Each row is a point on a tangle of strands that fork and nearly touch. The rows are in no order.
In the rows, zero is written as 128.
Points whose rows are less than 40 apart are linked; no others are. Some points are linked to none.
gobom: 119  130  123  132  111  133  136  155  174  130  129
kuvu: 124  111  166  160  114  120  123  116  194  131  143
lolu: 109  172  88  69  145  91  112  101  61  91  137
Vipu: 147  120  83  121  165  131  124  172  45  159  128
vuv: 120  125  119  100  84  191  164  157  183  153  115
pevim: 123  107  164  136  106  163  136  136  215  164  129
vog: 122  149  194  143  107  96  121  56  174  88  139
Pev: 146  74  178  170  172  114  112  91  91  125  119
Lene: 138  100  201  167  187  106  116  102  57  95  123
zedig: 120  148  80  110  93  175  162  188  139  119  123
Beke: 143  100  117  165  130  110  119  133  146  144  123
gono: 153  89  102  164  153  127  121  146  101  168  113
Tipu: 149  94  109  176  133  120  123  144  138  158  119
dur: 107  146  127  57  86  171  153  115  207  142  119
Givat: 130  108  178  166  117  114  122  102  198  125  144
gigo: 106  129  157  121  107  141  134  134  197  136  132
boki: 140  138  75  95  155  119  124  160  53  134  130
bupus: 132  102  138  176  111  148  139  161  186  163  126
sut: 146  156  49  111  114  138  146  182  95  121  124
pib: 138  106  172  166  188  108  109  132  35  103  146
mer: 129  177  52  76  126  109  138  158  84  102  132
pok: 111  179  172  100  110  70  117  29  92  65  106
vude: 151  142  55  123  127  139  140  178  87  137  121
Napez: 115  129  126  88  91  178  156  141  195  147  119
mubad: 130  100  156  148  99  175  145  149  213  176  121
tomo: 100  191  180  109  88  80  117  41  139  61  130
mopuf: 135  112  117  155  128  106  122  127  146  128  129
doz: 131  107  157  150  188  112  104  136  36  111  146
folim: 149  93  105  153  165  127  115  152  78  162  119
goda: 138  109  100  132  171  131  114  169  43  158  134
Leket: 158  101  205  171  140  88  126  43  147  109  113
mif: 153  126  67  120  150  135  131  173  61  155  121
lapa: 139  160  50  108  105  150  149  188  105  111  127
sile: 118  114  193  139  112  145  121  98  222  141  144
rizar: 128  157  65  109  96  166  158  190  122  111  128
fim: 98  147  169  78  101  146  131  86  216  137  136
tifi: 122  116  149  150  114  123  125  131  185  131  137
Fano: 146  67  165  175  176  121  107  106  88  136  121
davin: 143  99  110  140  174  130  113  160  53  160  131
Fav: 147  139  57  142  106  159  151  191  109  136  121
Tupel: 152  67  124  188  162  134  114  138  92  180  115
sozu: 160  77  109  191  152  128  125  146  113  179  112
vazu: 107  148  215  127  101  122  117  58  204  105  146
bag: 119  143  130  118  131  87  116  81  122  93  134
bovem: 111  191  58  64  122  99  130  145  90  90  135
sofar: 106  186  73  58  141  89  116  112  61  92  138
Nidoz: 123  106  178  132  106  161  130  120  225  166  133
tevak: 107  126  158  105  106  153  133  117  213  147  131
fufen: 102  146  188  91  100  146  123  67  224  133  141
mulu: 105  134  198  108  104  143  118  74  225  134  147
ginor: 135  107  126  168  114  133  135  157  174  150  124
kod: 158  88  102  190  137  128  127  148  132  175  113
fod: 156  131  55  132  133  141  141  178  77  149  116
dilok: 102  185  159  81  129  79  116  43  56  62  114
kamo: 105  197  68  64  126  90  121  123  86  85  138
Muni: 142  151  57  94  139  119  130  161  74  127  128
Rutug: 109  182  173  93  119  74  114  30  73  62  102
Tezet: 146  66  134  184  173  132  107  136  84  169  120
fug: 131  97  151  168  104  168  142  162  201  175  123
Kove: 129  124  186  159  112  108  120  82  192  111  146
kapi: 128  109  141  134  179  115  107  136  47  123  142
ger: 106  171  120  78  139  86  110  70  63  78  132
bula: 141  87  198  167  178  111  115  88  77  109  118
dobe: 109  184  167  106  98  75  117  37  114  61  120
lovo: 109  141  127  74  92  171  155  134  197  141  119
bimad: 120  137  114  128  116  118  130  142  159  119  135
lov: 115  125  200  135  109  135  122  84  216  127  149
nas: 147  120  83  168  106  163  155  188  137  152  120
poz: 123  124  120  141  119  107  126  128  157  121  134
Sibi: 114  124  146  136  111  133  133  140  190  132  134
pivig: 130  116  123  119  178  116  106  140  45  128  138
Kofif: 133  128  90  99  170  118  116  151  48  133  134
sumab: 145  131  67  151  98  169  158  191  123  136  119
fon: 120  146  98  120  107  143  143  171  150  119  122
lok: 116  132  104  94  84  193  165  168  170  138  117
sezep: 143  108  106  172  112  141  140  170  157  153  120
luz: 118  135  96  106  89  190  164  180  156  133  120
gis: 140  103  192  176  191  108  112  119  47  96  133
konis: 144  117  94  169  113  147  146  179  145  154  118
Bovi: 120  111  190  134  109  152  125  106  229  156  140
vutu: 139  162  53  83  135  120  137  168  75  118  133
tepit: 100  141  165  90  101  147  132  102  208  136  137
tiru: 105  176  138  81  133  83  111  53  65  70  123
Kila: 127  125  109  105  174  115  111  143  41  127  140
zifak: 109  165  104  81  141  89  113  87  77  88  137
pamar: 147  65  149  179  173  125  107  121  87  151  123

A fork is a point with three links, a tip a point with one. Leave the first point through the second and follow the links. Name the first fork or tip that comes.
bula; Pev: sozu
Beke; mopuf: Sibi
sezep; konis: Fav
luz; lok: dur
tifi; kuvu: Kove
zifak; ger: tomo

Name the points in between on the shortest way along the links from the first point to the second, in order.
Tezet; poz: Tupel sozu kod Tipu Beke mopuf
bovem; Muni: mer vutu
gigo; mulu: tevak tepit fim fufen
nas; bupus: konis sezep ginor
lapa; lok: rizar zedig luz
